Points on a hilly landscape, in no order, each with its height.
A ball rolls from a point to the lowest of its 2 nearest points, and stops where none of them is lower. Distance is the straight distance between rows; heights are no part of it.
Fip: [-34  11  20 -28  20 -21   3  38 -18  16 -24 -33  -5 -20   0  10  -4   9
  -5   8 -10]  height 563
zibuz: [-12  19   8 -16  17 -23  -1  -3  -9 -11 -25  12 -16 -14  15  26  -4  23
   5   0  22]  height 385
girim: [ 11 -29   2  14 -31  10  25 -25  -3 -21   8  -3   4  25  -6  -5 -15 -12
  17   0  43]  height 543
lubo: [ 10  49   7   5  18  16  10 -36  14   6 -30  18 -16   2  20  20 -24   6
  14 -16 -15]  height 475
pep: [ 11  -8   3  24 -14  39  -4 -22   7 -12  27  -4  -2  21   4 -41  10  -6
  13  10  14]  height 580
Fogit: [ 18  29 -21 -49  34 -21 -19  21  33  -2   3   6 -31   6 -20   6 -23 -13
 -14 -15  -1]  height 607
fus: [-30   2 -17  10  19 -11  17   6  29 -15   1 -17   3 -30  -9 -22  13 -13
  -8  26  10]  height 286
pud: [ -4 -28 -13 -14  -7 -19  14   7 -24  23  35 -16   2  -2  20   6  20   1
  -6  24   6]  height 691
pomu: [ 29 -22   5  -3   4  42  14 -13   7 -24  -1  -2   2  -3  26   3 -27  14
  33  -8  -5]  height 818
Venu: [-18 -26  14  11 -11 -11 -18  22   7  17 -16 -10 -23  -2 -19  -6  21  -3
 -23  -1  -3]  height 171
zev: [-20  16 -10  13   7   3   0   2 -21  21  14   1  45   0  26 -13  16  12
   1  15  -6]  height 394
lurom: [ 19 -20 -31  16 -18 -10   4  -1  -8 -12  14  -8  14 -11  11 -34  22 -18
  11  29  16]  height 503
Lome: [ -6  29  20 -32  37 -25 -24  17  -7   9 -21  15 -15  -6  -1  17 -20   2
  -7 -27   0]  height 490
Mefu: [  8 -26   0   6 -33  -3  20 -16  -2  -8  -4 -11   8  18  -9   5  -3 -21
  -3  16   8]  height 502
fele: [-11  36  22   2  -6 -17 -23  -2  -7   9 -13  -2 -14   5 -18   1  19   4
 -20  10 -11]  height 163
Lagu: [  0  19 -19   3 -18 -34  -3  -8 -11  -1 -18   8  19   5   4  -1  14   5
   7  13  29]  height 206
pamo: [-14 -26  -2  12   9  13 -15  16  22  -2 -29  18  -4  -2  -8  -2 -11   5
  -6 -29   1]  height 509
dato: [-20  25   6  27  -9   5  -9 -10   6 -17 -24   3   1   2 -14  -7  12   0
 -12  17   1]  height 240
vebe: [-12 -20  13   9 -21  -3  16  12 -10  39  -5 -24  -7   1  -5  -9  14   5
 -12 -10 -17]  height 245
rafe: [ 31 -22 -11  14 -24  20  -2 -10 -21  -7  35 -18  13  19  19 -41   3 -14
  15  28  18]  height 548
Guk: [ -5   8   3  -4  16  -4   5 -34  41  14 -19  27 -10   6  -5   2 -12 -19
  -5 -30   4]  height 550
teso: [ -9 -31 -14  10 -16 -17 -16  12 -19  19  34   3   9  11   2   9  32 -11
 -15  27  27]  height 654
Renib: [ 22  -9  13 -17   2  -2   3   2 -19 -10  29  -4 -18  -9  13   4   8  23
   8  -2  -8]  height 381
leb: [ -2 -27  15 -28   6  -7 -11  13   5  12  22   4  -2   9 -11  14   0  -2
 -19  -9 -21]  height 217
sed: [ 10  21 -14 -28  17 -24  -7  -4  31  14  -3  16  -8   6 -23   1 -15 -17
 -11 -33  -7]  height 581
gugu: [ 14  11 -33   2 -22  34  22 -12  10  14  19 -11   9  42   2 -21  -8  15
  29  -4  23]  height 491
sibu: [  4 -14  -7   5   2  24   6  -2  -5 -37  13   3  15  -5  15  -2  -6  12
  13  13   4]  height 792
pozu: [-14  19  -6   4   5   4  36  -9  36   2  -5 -22  14 -15 -26  -7 -15  -5
  -5  -7 -20]  height 293
lonur: [  0  25  18   5  -9   9   0 -17  13  19 -23  -4 -28  11  -5  -3   6  10
  -8  -6 -22]  height 241
Minep: [ -6  -9  17  24  -4   9 -30  -8  -6   1   9  36   3  15  -1   4   5   7
  -5 -25  23]  height 248
bala: [ -2 -30  -8  13 -30   2 -10  22 -45  26  15  -6  19  26   7   1  11  -5
  -7  13   7]  height 623
dadi: [  2  -5 -20  21 -34  15  26  -1  -1  25   8 -36 -13  15   1 -30  21  -4
  -2  20  -1]  height 430
Poma: [  8  23  21 -19   9   0  -2   1 -34  -8 -19  13 -22  -7  16  33 -15  23
  13 -16 -12]  height 454
Fupel: [  9  -5   0 -13  23  -8  -6  19   3 -13  17   9 -33 -30   2   2   1  27
   3 -24   0]  height 403
ref: [-22  13 -30  27  -3  -1  -2   9   3  15  -5  -1  31  -2   5 -28  21   0
  -5  15   2]  height 446
vivar: [-25 -17 -18   8  11 -28  18  11  -6  -5   8 -20  15 -35  -1  -3  10 -31
 -21  37  18]  height 363
Det: [ 15  52  20 -26  29 -18 -11  -1 -12   2   2  18  -3  -8  -6  20 -26  -1
 -10 -27 -21]  height 435
keko: [-18   6  20  10  -5   8  -1   4   3 -26  -9  -4  -5   0 -28  14 -11  -4
 -22   6 -12]  height 302
bila: [ 21 -22  13 -11  20  26  -8 -13  14  -4 -27  17  -8  -7  30   8 -20  -1
  20 -13 -23]  height 841
namo: [-17  28  36 -42  34 -11 -21  33 -17   4 -27 -19 -20 -12   2  11 -11  10
  -1  -5 -20]  height 530
demar: [ 14   2  15  26 -19  37  -7  -6  -8  -7  22   4   3  19 -14 -15  -5   6
   2 -15 -11]  height 603
zaku: [ 20   2 -16   9   7   7 -13  13  10 -24  14  22 -51  -9 -15   3   2  16
   3 -23  19]  height 358
kado: [-12  -2   9 -18  14 -34   1  -5  24 -13 -18  -2  14 -16 -15  -4 -10 -30
 -14   5   8]  height 496
Rovan: [  0  21 -15  -3   8 -18  -4   8  -9 -40 -11  17  -1 -16  -5  20 -13  18
   7   0  26]  height 324
tes: [ 15 -38 -15   5  -7   9 -10   6   6 -13 -33  22   1   1   7  -3 -14   2
  15 -24  14]  height 482
rel: [ -9 -15   6  -3 -12   0  26  -2 -29  -9  -8 -25   5 -10  21  12   4   1
   2  39  -5]  height 649
Fur: [  2  -7  20 -31   7 -42 -25   2  -6  -9 -17   9   7   1 -10  19  -4 -30
 -14  10   6]  height 429
buni: [ -1  -9 -21   2   1 -19  17 -10  -4 -16  15  -7  32 -23  11 -18  13 -28
  -2  34   0]  height 444
mevi: [ 15  -9  -4   2  -9 -10   5 -15  19   1   9  12   4  -2  -8 -19   7 -10
   4 -19   4]  height 393
kep: [ 14  -9  16   1  -8  21   5  21 -19  26  -3 -18  29   1   3  13 -14   8
  19 -13 -44]  height 531
bizev: [ -2 -27   6  -9  10 -12 -28  21  24  -3   9   5 -25  -8 -24  -4  14  -6
 -17  -7   3]  height 96
rad: [ 18 -36 -12   0 -12 -11  -8  -5  11 -14  -4  14  -2   4   7  -8   9  -5
  14  -1  27]  height 442
Gega: [ 10  -6  15 -11  12  -7 -30   0  -3 -26  13  12 -21 -10   9   4  21   5
  -3  19  -4]  height 285
fozo: [-19  -8 -22   7  -3   8  34  -3  24   7   8 -27   8  -9 -10 -17   7 -17
  -9  19 -14]  height 205
Bina: [  7 -19  11   2  -4  12  31  -2   6  18  15 -25   2 -11   6 -10  -1  10
   8 -10 -23]  height 328
gev: [-20 -15 -22  12 -22   2   3   7   7   2   7   0  11  27 -26   6  10 -17
 -17  18  12]  height 539
satal: [-21 -11  13   5  24  -4 -39  22  10   8 -26  15  10  -8  -4 -13   7  -6
 -13 -14  -6]  height 534
Vam: [ -6  -6   1  14   2   9 -20  -8  10 -33   8  33 -16   7  -7  20   5   3
   1   4  36]  height 167
dogir: [ -6  19   8  -1  33   9  -9 -20  26  13 -44  31 -12   2  12  17 -30 -13
  -6 -26  -9]  height 520
nopel: [ -6   4  -4   9 -10  -4   0 -15 -20  12  14   9  29  14  31  -7  13  13
  10  14  28]  height 311
gofu: [ -2 -17  -5   1 -12  17  32  -2 -30  25  45 -29  16   7  25   3   1  -1
  -5  24  -2]  height 731
Gez: [ 18  31 -11  -4 -20 -17   9 -15  -9  14 -12   4  20  13   4   4  -7  10
  11 -15  -3]  height 307
vot: [  4  16 -13  21  -3   2 -13  11  12   3 -10  10 -49  -4  -3  -7  20  32
   4 -17  17]  height 327
vur: [ 15  21  -1  20   3  -3 -15  -9   6  -5  -4  27  -1  -5 -13 -16  -4  -4
  -2 -38  -5]  height 345
nuvu: [  3   2 -20  -8   9  -5 -14  -5  22 -43  -9  25 -10  -2 -17  13  -6 -13
   1   6  18]  height 247
Rina: [ 14  15  22 -17   3   0  -9 -14   0  -2  22  16  -4   9  -9  22 -11  -2
 -10 -18 -22]  height 337
Mome: [  4   1  28 -22  26   9  -6   1   8  14 -37  -1 -14 -18  13  16 -20   3
  12 -24 -38]  height 860
mozu: [  1  21  -6  11 -14  -2   7 -15   9   3 -38   0 -29   1  11  -7  13  20
  10  -6  13]  height 292
rep: [ 21  34   2  -7  -1   9  25 -18  -5  -3 -14   3 -18  -3  18  26 -26  30
  21 -20  -2]  height 411
Kog: [  5  -3   5  11 -27   2  46 -21   9  16   5 -33 -19   2   3 -21   8  13
  10  -3   8]  height 395
lota: [-23  -6  13  -5  10  -7  16  20 -25 -13 -10 -19  12 -25   0  14 -11   8
  -2   9  -9]  height 604
gan: [ -5  15  11  26  10   1 -44   8   4  -5 -10  29 -17  -3 -14  -4  13   4
 -11 -22   4]  height 303
Govot: [ -3  -6  -8   0   9 -15 -43  14   4 -14  16   6  -2  -6  -1  -4  37 -11
  -9  44   7]  height 192
fomu: [  1  24  21   2  20   9  16   0  17   3   1 -13  36 -23 -15   9 -29  -5
   2 -21 -39]  height 392
Deni: [ -6  17 -16  17 -25  25  23  -7   1  35  16 -21  12  32   2 -12   7  16
   2   7  -2]  height 460
vadub: [  1 -13 -31   7 -18  28  19 -12  17 -13  18   9  17  32 -15  -6  -5  -6
  17   0  24]  height 521
gipu: [ -3 -15  -3  -7 -15   7  -8  28 -41  31   2  -9  33  18   6  13  -3   2
   3   1 -28]  height 582
fibep: [ 11  -5  15   2 -15  16  20  -5 -50   9   8 -29  22   3  34   5  -4   3
  18  30 -11]  height 696
Gavu: [  1  22  15  23  -2  20  19   9 -17  13   5 -20  38 -16  -7  -1 -14   3
   6  -9 -42]  height 470
vemam: [ -1 -32 -22   3  -2  29  26  10 -18 -17  45 -18  16  -4  19  -3  -5   3
   6  27   3]  height 765
feni: [-16 -25  23 -14   1 -17  -8   2 -11  12   3   2  23   3  -2  11   5 -21
 -17   9 -13]  height 329
Vul: [  7  27 -28 -40  24 -18 -21  -3  41 -14  23  12 -30   9 -28   2  12 -16
  -8   9   8]  height 631

Where does a ball stop that starts at each point below?
pomu -> fozo
pamo -> Vam
Fupel -> fele
bala -> fozo
pep -> fozo
Vul -> rep
gugu -> bizev
Fogit -> rep
